A landscape with many valleys, sampled at points; each row gives a point and its height.
From any point a ball rolls to the lowest of the 2 points nearest to it. It stops when none of these is lower. Distance is the straight distance between rows; heights are no part of it.
J_66 h=349: [126 143 182 116 133 128 138 136 149  95 113 152 103 161 165 167 149 130
 129 167 159 132  82 127 132 119 112  69 161 145 135 174 125  69 172 105
  80 134 115 133 139]
J_330 h=542: [135 139 133 158 115 127 137 174 134 143 139 188 133 185  61 130 163  97
 110 104  95  86 123 174 142 146 112 203 120 113 101  99 107 141 141 152
 154 145 203 132 162]
J_189 h=299: [161 130 143 147 110 101 178 128  96 110 135 103 123 124 110  96 158 136
  89 100 125 125 147 163 123 177 134 174 160 124 129  98 128 175 104 125
 179 119 183 122 149]
J_211 h=649: [127 166 116 106  81 147 152 133 155 108 144 115 104 137 134 167 170 127
 136 185 106 117  64 166 111 136 135 140 198 141  88 113 131 172 101 150
 122 111 107 154 108]
J_812 h=444: [137 109 163 103 165 136 126  89 132 127 121 113 133  94 173 151 147 132
  99 142 121 184  93 133 112  88 163  98 182 132 136 162 116  90 158  95
  72  60 151 107 106]
J_373 h=190: [151 131  99 166 108 128 160  69 100 115  88  99 116 131 131 119 112 106
 145 111 156  99 190 146 145 149 125 143  62 139 143 115 111 166  93 123
 147 136 111 145 133]
J_564 h=474: [123 110 138 149 109 106 121 116  96 160  66 127 156 121 165  91 109 124
 163 103 154 132 158 138 105 141 116  98  91 176 139 127  57  83 173 131
 115 151  96  77  97]
J_127 h=236: [114 126 121 102  61  80 164 145 130  97  84  74 158 159 128  94 132 103
 126 132  89  99  87 122  97 135 107 130 125 151 148  86 101 113 172 154
 138 125 113 134 113]
J_529 h=412: [146  72 123 149 114 160 120  93 160  90 127  65 111 129 171 119 136 130
 153 103 117  91 124 102 111 106 146  97  44 139 202  89  96 148 182 140
  97 103 129 163 149]
J_823 h=379: [151  97 150 106 118 129 125 129  85 157 164 150 124 110 186 149 121 171
 196 126 154 196  95  67 119 132 100 107 193 112 155 143 100 131 115  68
  95 151  94 103 126]
J_937 h=233: [174 124  83 178 120 122 161  76  97  94  82  99 140 110 158  92 128 114
 135 101 161 134 163 164 134 141 159 154  94 145 131 106  88 166 139 135
 127 119 128 102 119]
J_82 h=545: [ 91 142 104 124 156 153 103 102  89 121 172 142  85 112 116 133 133 163
 161 117 142  92 196 187 118 180 136 159 135 140 144 159 151 189  79 144
 163 154 141 129 153]
J_625 h=334: [135  75 117 149 134 101 123 133 139 131 129 159 141 132 106 148 107 131
  94 114  39 135 116 129 131  99 113 163 135 138 160 112 117 167 159 140
 112 194 165 117 118]
J_12 h=410: [ 87  81 143 120 135  94 126  83 113 158  52 119 136  77 127 113  84 121
  86  98 132 109 152 106 107  93 110 104  98 117 134 168  99  64 128 121
 132 149 128  98  96]
J_59 h=226: [180 124 143 116 157 148 114  94 111 102 159 171 156 190 113 112 116  78
 104  84  63 151 139 175 129 106 139 170  76 153 149 101  71 189 158 157
  99 137 186 128 118]
J_660 h=135: [160 148 109 132 109 150 145  95  67 137 126 126 135 141 111 119 142 114
 119 113 109  87 163 149 138 168  91 180 104 133 141 102 121 192  75 133
 152 132 117 170 123]
J_64 h=258: [133 114  95 169 179 112 134 111  92 139 167 111 146 106 113 111 131 145
 118 103 107 167 155 182 158 133 144 197 154 121 110  95 142 191 135  89
 120 134 195 115 122]
J_323 h=778: [180 159 160 134 119 120 130 217 134 115 116 167 118 134 128 166 142 113
 157 160 175 148 116 108 161 113 109  90 155  94 159 140 161  80 169 118
 129 135 127  85 144]
J_667 h=194: [160 128 128 129 111 134 131 125 141  96 127 166 110 210 136 116 179 119
 129 122 113  94  92 113 127 158 109 161  79 154 174 111 112 146 162 157
 162 162 143 134 152]
J_909 h=492: [144 120 129 146  92  99 143 126 102 117  52 116 130 161 163  65 127 114
 155  97 130 112 166 137 101 126 140 108  56 179 157 112  54  94 171 157
 118 154 109 110 116]
J_317 h=502: [152 120 110 116 175 135 131 122 154 125 158 128 123 120 128 175 151 135
 119 163  55 201 127 137 163  86 145 170 166 102 124 138 171 150 146 110
  58  96 182 143 104]
J_308 h=406: [133 150 159 118  99 121 122 179 175 106 163 140 107 203  88 156 174 118
 111 141 135 117  82 146 150 153  97 131 158 129 147 132 164 125 142 138
 159  94 149 151 166]
J_9 h=431: [100  74 151 151  92 125 127 118 146 104 105  53 119 147 153  90 138 151
 142 109 127  85 140  96 118 120 113  67  35 152 190 109  83  95 197 128
 118 121 125 148 137]
J_831 h=557: [137 132 124 148 114 145 116 150 131 144 148 158 112  90  54 178 137 148
 147 153 132 106  90 125 190  99 167 119 190  87  85 149 205 170 102 111
 145 123 123 110 137]
J_953 h=532: [135 122 121 166 130 138 127 158 130 112 119 145 133  75  99 168 125 141
 147 154 175 127  89 112 179 103 137 128 193  97 118 123 176 146 152  87
 131 130 121 111 145]
J_126 h=495: [140 143 127 178 150 104 123 211 106 189 137 160 180 123 108  88 112 137
 134  89 159 177 172 192 174 117 113 160 132 100  90  86 132 120 126  97
 115 138 186 135 134]
J_597 h=524: [122 153 104 141 124 127 108 137 109 132 137 171 101 122 121 120 153 143
 141 102 158 129 192 188 111 167 141 176 137 133 127 138 113 162  75 172
 164 145 133 130 154]
J_148 h=648: [105 105 169 104 119  91  89 175 200 132 136 166 102 181 137 141 124 152
 113 129 134  99  97 139  88 128 112  80 119 150 155 164 139 100 148 161
 153 177 143 157 159]
J_985 h=565: [164 136 123 109 150 174 133 126 162  73 137 146 108 149 142 160 178  92
  91 161  57 129 142 111 114  84 140 165 100 119 141  95 112 115 170 203
 100  95 135 138 119]
J_739 h=536: [165 126 135 109 163 166 123 122 152  98 186 154 108 175 133 187 166 100
 100 154  55 166 129 128 133 103 108 170 145 118 153 115 140 146 160 163
 102 104 154 129 107]
J_239 h=304: [161  87 119 133 165 102 139 117 132 144 147 169 170 130 142 145  98 150
 120 102  27 182 110 140 148  82 143 176 132 126 128 115 122 167 156 113
  77 154 172  95 108]
J_768 h=285: [145 145 102 121  66 119 168 131 126 110  94  99 129 167 130 102 126  86
 139 136  90  87  99 143  72 151 102 155  84 133 136  56  68 138 137 181
 160 127 131 149 128]
J_569 h=515: [149 140 119 167 123 116 135 185 100 163 123 174 161 129  80 106 148 123
 113  87 131 127 162 194 160 143 116 200 139 115  73  98 119 135 125 112
 123 137 202 147 163]
J_350 h=671: [103 130  99 113 121 154 160  73  73  80 188 101  95 104 136 157 151 180
 174 162 151 136 136 160 130 159 156 142 187 151 100 125 141 219 106 116
 117 128 117 126 130]
J_448 h=188: [172 151 103 130 125 183 155 111  59 136 148 155 134 151  78 120 148  92
 116 133  76  64 135 170 136 162  97 190  87 142 160  93 100 201 117 173
 148 165 133 147 127]
J_722 h=531: [114 122 117 148 176 129 104 117 167 119 153 114 119 114 111 175 135 113
  93 139 125 169 142 126 171  91 103 139 148 102 126 137 169 132 135  96
 115 111 153 155 136]
J_519 h=155: [110 183 106  97 114  79 102 196 146 177  91 112 176 133  92  82 113 115
 114 132  93 147 137 149 132 117  91 131 138 140 120 149 162  53 134 146
 111 136 149 137 103]
J_36 h=476: [115  89 141 104 133 143 126  89 104 105  66  96 148  94 167 134 135 115
 110 120 126  99 118 108 103  92 112  96  90 120 148 145  97  54 215 133
  57 101 129 112  93]
J_103 h=282: [123 117 129 162 123 154 190  97 152  90 109 122  73 131 102 138 163 139
 113 155  90  72 139 139 136 140 163 125 112 128 146 122 171 170 123 171
 177 151 131 114 155]
J_440 h=241: [110 152 110 110  98  78 123 197 147 188  89 132 184 140  79 101 103 112
 104 106 117 112 108 177 112 141 127 164 128 117  88 125 137 118 101 163
 150 131 172 152 120]
J_767 h=494: [100 157 125 140  94 128 152 142 161  64  89 105 100 115 139 109 163 148
 112 163 152  96 167 151 123 136 165  93  98 138 109 117 120 104 150 174
 126 118 111 159 145]
J_20 h=221: [112 147 103 128 116 101  78 176 125 168  96 112 195  92 116  95 128 143
 128 118 138 153 142 124 154 118  90 124 130 150 150 147 131  57 167 137
  73 130 120 134 108]
J_816 h=715: [137 115  68 169 171 119 129 147 116 115 133  88 172  67 119  99 140 131
 141 143 232 175 112 144 131 102 168 166 158 112  69 100 144 143 142 107
 136 109 172  76 121]
J_109 h=742: [178 129 114 143 158 129 154 213 116 152 130 129 180  71 154 128 113 121
 178 152 163 215 127 120 150  88 140  88 167  77 123 120 155 116 170 109
  78  98 189  76 107]
J_764 h=388: [162  93 122 151 118 147 111  79 119 101 158  92 140 136 159 107 144 133
 159  50 112  93 126 135 121 154 163 137  63 135 205 102  90 192 151 124
 105  95 156 147 166]
J_918 h=702: [120 138  58 164 163 144 111 121  94  92 150  94 142  70  99 121 143 151
 159 148 221 137 113 137 116 111 165 170 177 121  70 111 152 182 112  89
 164 130 127  95 147]
J_245 h=281: [113 138 177  97 128 121 159 129 113 145 112 104 120  83 131 110 108 161
 115 172 130 169  65  78 138 115 116  69 201 121 116 173 129  66  99  62
  85  96 107 123 130]
J_732 h=583: [110 131 118  85 165 161  74 101 123 158 188 142 127 112  99 168 104 134
 110 124 121 119 156 130 140 127 132 145 128 111 120 162 191 168  60 129
 143  99 128 196  97]
J_311 h=452: [127 162 158  85 101 120  98 178 157 143 165 134 113 164  73 155 140 126
 129 137 134 127 110 156 152 144 112 137 178 103 124 151 182 144  81 114
 158  73 152 176 135]
J_993 h=382: [ 89 104 182 104 120  87 117 119 145 145  89 116 121 131 139 112  97 126
 101  88 117  82 158 100  96 126 121  82  72 144 152 165 117  51 130 147
 143 136 108 131 103]
J_537 h=359: [153 163 152  98 107 141 121 158 187  85 168 151  80 209 142 168 174 113
 128 172 100 135  46 135 121 131 106 122 157 132 155 125 138 115 153 131
 143 117 128 130 142]
J_284 h=240: [133 121 130 124 128 155 184 110 159  85  79 154  73 154 144 130 185 122
 116 158  89  89 125  93 107 119 139 130  98 134 160 115 136 121 168 148
 164 151 132 120 138]
J_975 h=564: [147 154 102 159 140 139  63 129 100 130 137 187 127 124 104 158 147 127
 142  97 148 102 135 101 182 129 117 169 121 108 139 137 168 135 112 102
 161 158  97 118 140]
J_492 h=265: [ 84 133  84 131 140 143  81 112 124 158 105  69 181  65 135  87 135 128
 132 130 158 156 123  96 148 126 102 125 113 149 129 138 122  65 161  91
  69  87 107 133  97]
J_499 h=570: [133 158  99 153 110 151 142 147 117 182 161 164 129 175  40 117 160  71
 128 117  56  69  81 174 122 141  99 191 136 108  91 110 114 157  99 173
 165 143 184 111 152]
J_833 h=595: [107 143 168 100  97 166 140 120 182 127 124 149  94 178 137 176 130 120
 128 163 117  55 119  89 116 149 112  94  72 125 103 110 159 130 113 161
 131 126  60 168 124]
J_586 h=678: [131 135 159 105 151  84 141 129 169 158 131 140 125 158 102 146  88  99
  81 121  64 136 139 136 118 114 133 139 143 115 113 150 178 130  85 145
 180 109 154 133  94]
J_383 h=371: [151 105 152 161 170 119 115 133 107 147 128 151 125 110 166 134 136 140
 123 100 160 188 112  97 140 106 115 109 163 119 166 137 119  69 166  79
 128 121 133  73 123]
J_516 h=366: [104 136 104 107 114 108  95 152 104 164 135 130 153 105 116 103 108 165
 165 124 179 160 133 110 161 151 142 141 169 111 104 135 162 137  62  93
 143 104 107 148 142]
J_380 h=361: [101 117 126 110 123 134 148 104 137 137 111  82 146 103 120 143 103 119
 117 175 176 116 148 140 128 131 115 109 125 136  94 137 160 167  75 152
 137  90 128 176 117]
J_501 h=305: [162 117 119 116 121 103 112 119  77 141 126 132 152 127 167  98 151 156
 158 102 128 188  91 114 160 141 125 153 180 137 164 111 144 167 122  80
 128  96 130 128 120]
J_76 h=525: [170 164 122 118 124 108  91 146  92 163 143 178 146 163  89  94 145 128
  96  89 103 149 133 154 173 136 105 180 150 131 135 109 135 149  83  93
 143 167 138 164 111]
J_578 h=187: [185 117 153 136 142 138 122 116 116  84 164 149 120 195 117  65 140 103
  97  83  89 120 139 136 137 121 148 149  48 160 178  84  45 148 174 159
 117 150 201 156 132]
J_644 h=511: [182 186 121  92 126 112  91 162 103 191 149 171 115 184  73 105 142 128
 132 114  91 143 117 139 168 136  99 183 141 101 132 130 184 154  61  77
 152 127 170 161 101]
J_306 h=212: [ 97 130 178  97 129 122 151  94 133 123 120  99 122  93 132 134  91 134
  72 136 129 128 111  70 138 106 127  71 157 110 100 173 142  59  83  87
 127  92  86 146 119]
J_140 h=512: [125 129 104 133 102 128 145 129 140 110  86 132 115 171 163 110 151 126
 172 117 142 131 179 125  97 179 134 133  77 151 143 111  79 119 149 151
 120 137 106 127 157]
J_130 h=400: [161 132 153 156 159 121 110 164 102 151 132 156 161 104 172 120 137 119
 126 102 141 190 143 113 129  97 149 105 155 111 160 136 102  33 197 123
  98 107 140  48 103]
J_77 h=576: [153 129  87 182 147 126  84 100 112 112 124 143 141 127 153 135 138 122
 139  88 176 124 148 100 154 136 106 164 115 126 146 116 132 135 141  87
 148 152  89 120 130]
J_432 h=581: [148 139  98 108 102 145 131 137 131 165 153 139 115 110  49 135 146 156
 120 151 102 102  94 120 155 134 181 142 173 102  75 154 209 160  54 142
 154 107 123 127 105]
J_810 h=293: [125 132 125  80 116  94 133 145 128 144 115 146 148 114 139 128  53 137
 135  84 137 130 126  92 112 168 178 115 128 145  91 165 136  78 110 147
 129  93  80 139  80]
J_113 h=563: [ 89 138 104 114 155 162  93  78 110 116 197 135  89 103 123 157  99 157
 159  97 141  95 192 129 128 167 160 135 116 124 128 158 158 184  65 114
 158 120  95 165 144]
J_442 h=687: [109 118  99 140 156 138 140  91  78  84 168  95 121  94 126 143 151 152
 161 143 187 137 139 161 128 152 156 159 175 135 115 121 153 200 128  98
 156 100 154 129 154]
J_102 h=417: [ 91  95 124 113 135 117 116  93  87 144 117 124 159 118 127 110  42 120
 179  98 170 144 137  49 141 148 138 121 113 132  69 149 123 146  75  67
 142 115  72 100 143]
J_780 h=347: [167 147 133 141 116 131 208 104 100 102 152  98  96 150 110 115 154 113
 104 131  82  98 139 176  88 172 129 174 141 128 162 101 114 186 104 172
 183 128 166 118 145]
J_682 h=152: [152 101 123 155 152 126  92 112 146  83 138 133 138 171 139  98 151 107
  95  76 114 125 146 128 165 112 114 145  39 144 166  90  86 116 187 136
 104 144 174 135 128]
J_839 h=614: [115 124 143 100  95 144 142 122 177 139 114 133 108 196 132 153 106 119
 164 138 135  56 147 120  77 164 106 107  51 134 127 117 131 158 105 180
 146 146 102 184 146]
J_669 h=306: [122 136 150 117  93  73 113 176 152 155 104 153 153 173  94 104  76 105
 115  66 107  55  83 175  91 163 124 141  94 121 115 118 116 128 116 159
 188 145 164 145 137]
J_26 h=297: [ 58 118  84 155 128 133 105 108 119 171 116  56 178  55 122  56 101 151
 143 150 177 157 126 104 127 147 129 116 111 151  97 145 108  94 116  72
 123  81 111 114 130]
J_151 h=433: [116  87 113 160 173 128 130  59 124 123  79 107 117  75 136 133 111  93
  85 113 151 114 144 103 107  84 117 128 108 112 140 156 105  92 146  88
 127 145 124  99 111]
J_214 h=612: [114 156 125 116  84 153 135 135 162 148 164 127 107 141  78 152 158 124
 115 149 100  59  97 166 116 151 166 132 164 115  75 124 156 161  66 184
 165  88 105 148 123]
J_547 h=269: [169 117 142  93 137 114  97 123 131 147 152 179 196 171 123  94 115 118
 115  77  40 166 102 159 137  88 164 164 117 133 122 107 102 181 147 136
  76 132 185 116 130]
J_24 h=323: [116 102 126 139 163 154 109 123 126  83 189 140 100 123 129 158 150 152
 123 123  90 133 119 160 133 141 152 155 163 135 179 130 145 194 173 129
 127 142 162 128 163]
J_467 h=340: [152 103 131 148 161 130 127 120  65 159 148 135 147  85 183 108 113 140
 166 118 158 192  89  86 138  98 134 116 194 118 159 123 128 144 139  60
 134 108 134  66 112]
J_425 h=491: [169 160 141  77 124  96  91 174 153 185 158 132 138 205  80 122 125 114
 119 140 106 155  90 144 154 137  68 156 129 101 133 142 184 134  87  94
 134 107 188 176 123]
J_289 h=370: [105 155 113 145 124 139 119 183 120 139 141 100 167  32 132 100 110 166
 136 167 202 176 123 107 139 104 149  84 169 132  85 140 124  83 102 126
 105 131  93 115 132]
J_165 h=582: [ 78 118 126 140 153 157 127  89 150  86 161 135  72 109 153 131  97 158
 167 109 170 113 192  91 126 175 197 100 104 118  72 122 140 174  88 106
 135 145  76 136 165]
J_562 h=414: [ 63 149 131 146 119 145 114 143 111 145 125 102 149  65 150 117 106 166
 149 136 182 139 154 115 111 126 134  67 151 157  94 153  87  47 150 133
  62 144  72 110 142]
J_49 h=472: [148 160 126 165 145 101 114 220 139 161 137 166 167 123 123 119 109 108
 137 102 159 190 174 149 176  98 115 130 139  94 132 115 142  80 156 125
 123 142 154 102 127]
J_344 h=599: [118 167  86 129 125 159 128 117 122 169 160 147 103 161  81 147 146  87
 139 145  52  83  82 181  92 153 102 183 146 128 129 127 133 176  80 191
 191 154 139 109 124]
J_796 h=473: [142  93 133 130 192 136 116  91 151 138 150 111 130  76 154 154 137 133
 103 119  87 204 108 121 132  77 171 138 178  98 123 142 140 119 162  83
  59  92 163  92 109]
J_753 h=364: [109  66 126 175 147  93  96 163 163 156 134 163 151 101 114 162  88 149
 120 101 121 137 126 129 153  82 102 128 127 108 142 116 129 140 156 116
 113 192 148 130 140]
J_883 h=600: [100 116 127 151 105 119 169  95 131 106 120  97 110 106 134 107  97 142
 141 124 172 137 185  86 125 162 184 101 103 127  83 121 113 121  75 122
 150 134  74  94 151]
J_29 h=440: [ 83  91 111 121 155 138 135  91  96 140 128 102 143  91 134 107  68 154
 141 136 171 156 107  65 115 114 140  98 140 124  52 153 119 117  61  59
 132 109  77  98 164]
J_566 h=408: [ 85 117 139  97  87 117 164 118 162 126  96  91 130 132 134 157  98 115
 132 191 165  92 120 159  89 148 118  87 130 165  81 140 127 153  97 159
 117 118 103 162 123]
J_703 h=470: [106 118 129 122 135 145 155 122  98 106 136 146 122  94 137 150  79 153
 155 161 191 139 102  92 127 112 157  96 171 117  62 163 151 142  71  94
 148 138  81 101 166]
J_335 h=558: [135 134 140 130 141 172 109 117 155 109 140 147 106 145 124 184 167  96
  84 160 132  98 129 110 166 106  86 132 114 121 136 129 169 125 122 146
 136 111 114 174 121]
J_504 h=290: [116 112  97 144 186 131 116 123  63 117 201 136 132 118 114 142 134 141
 126 101  68 130 140 184 170 151 132 187 139 118 168 108 147 213 155 105
 133 162 170 103 133]
J_765 h=729: [139 109 100 159 156 119 134 182 127 149 125 115 187  58 154 107 119 139
 146 144 183 202 109 140 137  76 178 120 162 113  92 115 147 108 168 125
  89 110 173  70 107]
J_298 h=469: [ 75 130 139 135 100 125 122 147 169 103  90 147 119 110 147 135 137 163
 143 135 161  87 143 112 128 152 156  75 109 134 110 128 130 115 148 143
 114 165  72 150 163]
J_874 h=358: [ 79 147 146 102  94  68 106 163 148 142  99 103 149 168 116  79  82 115
 138  80 102  66 130 148  69 151 115  89  83 147 133 132 100  81 142 172
 170 145 121 136 128]
J_150 h=271: [ 83 135 170 125 134 140 154  93 143  84 100  67  99  74 138 122 100 123
  73 158 144  83 145 101 137  87 153  58 106 122  94 139 122  87 109 115
 128 108  94 135 109]
J_782 h=668: [101 127 162 109 144  90 125 148 177 144 116 166 105 141 122 152  94 119
 105 125 129 122 139 149  96 122 146  96 142 127 128 176 159 115 115 154
 165 125 137 130 131]
J_503 h=453: [121  99 124 149 149 141 140  62 127 105  93  92 111  98 174 137 136  97
 112 130 155 131 154 101 112 109 119  91  90 133 156 137  88  83 160 103
 105  98 104 123 116]
J_216 h=635: [110 137 141 120  90 139 185  83 144  81 116 106  76 105 142 164 129 148
 105 184 124 110 139 100 111 143 162 106 136 135  73 125 108 148  74 149
  98 163  71 135 118]
J_193 h=543: [131 114 153  79 126 127 149 147 131 106  82  72  89 144 148 101 114  75
 130 170  68  99 120 114  38  65  70 109  76 119 168  81  82  80 177 197
 142 126 126 134  85]
J_254 h=223: [134  95 120 184 164 101 130  92 123 142 125 107 150 117 120 102 121 112
  81  93 100 171 167 159 156  99 130 154 113 130 131 100 102 151 145  96
 136 138 166 114 104]
J_593 h=447: [ 92  88 135 135 114 128 101 128 180 107 107 101 127 150 157 104 148 179
 126 114 152  93 136  91 131 149 113  80  47 143 165 128 120  80 176 123
 125 181 106 160 161]
J_314 h=322: [145 143 127 139 144 184 202 117 135 106 151 118  60 158  99 119 171 114
 124 157  73  79 140 148 100 147 136 150  97 132 192  90 131 188 131 190
 180 132 158 133 165]
J_708 h=224: [102 134 143  92  87  76 136 141 128 186  97 124 176 126 137 102  78 132
 146 127 135 143 116  97 100 150 109  90 151 151 117 168 129  84 100 118
 117 139  77 116 110]
J_683 h=335: [ 95 141  93 124 128 128 104 177 105 173 134 107 169  63 124  58 100 177
 172 157 195 179 123  86 145 136 141  99 156 130  93 139 148 103  70  92
 111 102  98 133 150]
J_987 h=346: [173 137 170  88 109 118 122 166 116 156 148 128 114  92 143 127 124 167
 167 168 150 193  85  76 136 124  90  75 208  93 155 156 132 101 106  60
  98 137 109 128 132]
J_297 h=448: [ 81 117 141 132 129 141 101 107 101 181 117 113 151 110 155 130 120 150
 161 130 165 179 163 110 111 173  98  99 117 175 135 159  76  53 154 110
  91 128  87  88 120]
J_811 h=232: [167 137 112 136  89 140 146 115 115 105 121 159 124 187 101 106 133  95
 120 128  81  56  84 123 115 148 102 175  75 150 168  79  82 172 142 164
 167 168 139 151 139]
J_260 h=392: [113 140 104 125 124 107 116 100  63 162 108 136 149 117 124  87  97 141
 156 108 167 145 143 106 156 149 128 156 134 139  83 132 145 166  50  72
 159 114 103 141 124]
J_508 h=544: [167 150 109 125 114 130  70 158 114 141 176 190 114 182 107 144 151 142
 138  99 113 118 121 136 148 141  90 187 135 134 161 155 140 153  98 139
 150 190 121 139 132]
J_418 h=627: [124 167  97  98 116 134 133 105 141 159 134 143  94 138 100 182 131 108
 118 164  67 117  91 150  88 125 119 161 179 113 115 171 163 157  64 153
 170 164 116 118 104]
J_641 h=298: [143 173 185  93 135 150 148 148 180  97 129 150  66 215 183 163 173 142
 124 179 140 116  77 116 121 132 100  83 112 144 126 161 143  61 153 115
 112 152 121 150 148]
J_83 h=146: [ 97 133 144  97  65  84 153 148 129 139  92  96 161 146 141 129 114 139
 138 140 120 108  92  94 107 146  85  92 149 144 128 131 132  66 152 129
  91 159  77 126 127]
J_389 h=270: [163 129  93 141 122 111 143  79  74 115 113 105 164 107 158  94 147 132
 150 101 141 159 130 128 143 158 157 165 145 144 128  97 109 185 126 111
 136  98 114 115 110]
J_322 h=654: [106 120 122 131 105 157 163  80 122  80 166 104  78 116 139 165 142 159
 137 168 111 107 147 130 119 172 149 115 151 145 123 114 124 211  96 143
 108 144  84 149 138]
J_473 h=577: [142 133 157 113 128 193 121 111 161 132 151 154 100 190 114 171 167 118
 118 165 123  59 106  82 151 127  72 121  81 129 134 109 177 136 115 187
 148 120  81 166 134]
J_494 h=471: [108 111 114 142 141 126  72  88 107 168 132 122 141 103 157 123 123 146
 143 115 159 193 171 123 121 142 112 127 132 158 143 160  76 105 101  96
 126 136  99 116 114]
J_955 h=520: [133 141  95 142  99 156 135 133 143  77  89 143 123 139 144 126 187 126
 144 131 153 110 154 148 128 157 148 148  96 140 139 108 109 137 173 175
 117 102 121 145 156]
J_434 h=652: [132 165 126 107 139 132 129 116 180 150 139 160  79 165 115 183 102  70
 112 144  54 113  83 144  79 107 119 137 153  99 125 158 166 113  92 155
 193 148 122 104 108]
J_41 h=186: [167  96 137 155 162 122  70  87 134 134 156 125 162 165 153 107 148 108
  87  63  86 160 140 138 159  93 141 145  78 130 142 102  80 120 187  93
 103 109 159  99 101]
J_198 h=759: [200 141 147 113 132 136 136 213 117 130 127 170 155 112 161 150 139 116
 186 152 176 187 110 139 139 100 141  97 189  91 146 132 152 132 174 128
  93 106 145  82 119]
J_659 h=617: [ 88 112 129 131  89 118 174  92 130  95 114  98  82 122 148 139 123 125
 129 160 138 145 175  82 123 165 161  97 122 130  74 110 105 120 110 114
  82 157  70 118 150]
J_606 h=793: [145 132 167 152 165 128 127 176 155 130 102 196 110 118 107 179 111 113
 126 131 176 139 127 109 164  82 125 101 141  65 120 160 178  65 157  92
 128 145 138  84 150]
J_589 h=632: [ 98 128 150  82 121 144 113 147 218 137 130 141 105 211 125 126 120 132
 128 140 121  65  88 124  71 142 115 100  51 140 136 132 139 128 135 179
 179 165 150 174 149]
J_994 h=313: [ 88 106 156 119 151 140 133  79 159 114 123  68 128  89 128 130  67 102
 102 132 171  87 147  98 129 111 125  62  82 119 112 130 149 132 101 127
 145  65 104 164 107]
J_38 h=255: [145 115 136 173 133  99 167 103 102 113 118 117 118 132  93  93 115 109
  67  78 108 125 177 187 146 125 137 140 103 146 144 101 101 166 123 126
 169 166 169 129 131]
J_351 h=493: [ 99 126 105 133 144 131  96 109 141 137 132 148 117  87 148 134 128 141
 127 129 166 166 184 140 111 135 141 136 149 136 125 170 108 117  79 146
 128 136  98 130 130]
J_227 h=591: [144 140 103  95 102 141 130 152 147  96  94 134 132 128 120 160 170  94
  81 175  71 122 104 118 124  91 118 154 142 121 117 105 124  77 157 176
 109 115 112 145 100]
J_995 h=508: [136 100 161  72 112 145 169 113 117  95  73  92 130 135 182 144 133  98
 111 166  97  97 121 103  60  85  92  96 102 125 141 102  93  81 183 179
  73  99  94 136  90]
J_986 h=401: [122 151 184 100 138 121 157 125 130 105 100 116 124 114 173 155 140 126
 103 169 136 131  75 158 116 101 138  61 182 162 116 160 100  84 169 118
  61  88 138 124  99]
J_365 h=360: [113 107 130 154 144 151 115  79 128  75 180  90  89 141 160 127 158 164
 163 107 138 117 146 144 114 171 131 124 126 136 195 112 118 198 148 108
 125 113 134 164 164]
J_956 h=504: [148 133 132 145 126 164 163 179  96 106 130 145 122  68 139 158 109 146
 155 183 211 147  78  94 164  88 146  92 196  92  94 135 157 136 113  86
 133 137  99 100 150]
J_588 h=348: [ 84 125 158  86 119  96 118 118 131 163 116  91 157 123 126  98  62 133
 126  77 124  98 169 102  96 146 141  71  79 154 109 180 115  46 130 158
 128  85  93 124  58]
J_482 h=434: [156 156 142 142 154 112 108 204 123 155 126 150 137 104 127 128 135 131
 112 122 116 193 165 113 135  86 111 115 150 104 155 150 118   9 179 140
  81 154 144  81 124]

Call two points neighbours if one is among the 2 nearest of the other. Go from one point of each pair to the other, from neighbour to neighbour, staying as low as possible. Name the highest point that can't be avoided.
J_306 and J_83 -> J_823
J_519 and J_306 -> J_993
J_667 and J_254 -> J_780
J_667 and J_83 -> J_768
J_641 and J_683 -> J_722
J_667 and J_660 -> J_811

Write out the way that a ball takes from each point below.
J_953 -> J_956 > J_703 > J_29 > J_102 > J_260 > J_516 > J_683
J_593 -> J_9 > J_529 > J_764 > J_365 > J_24 > J_504 > J_64 > J_254
J_503 -> J_151 > J_12 > J_993 > J_588 > J_810 > J_708 > J_83
J_148 -> J_589 > J_839 > J_833 > J_473 > J_335 > J_722 > J_317 > J_796 > J_812 > J_986 > J_66 > J_641
J_975 -> J_508 > J_76 > J_644 > J_425 > J_311 > J_308 > J_537 > J_641
J_753 -> J_625 > J_239 > J_547 > J_59 > J_578 > J_682
J_227 -> J_335 > J_722 > J_317 > J_796 > J_812 > J_986 > J_66 > J_641
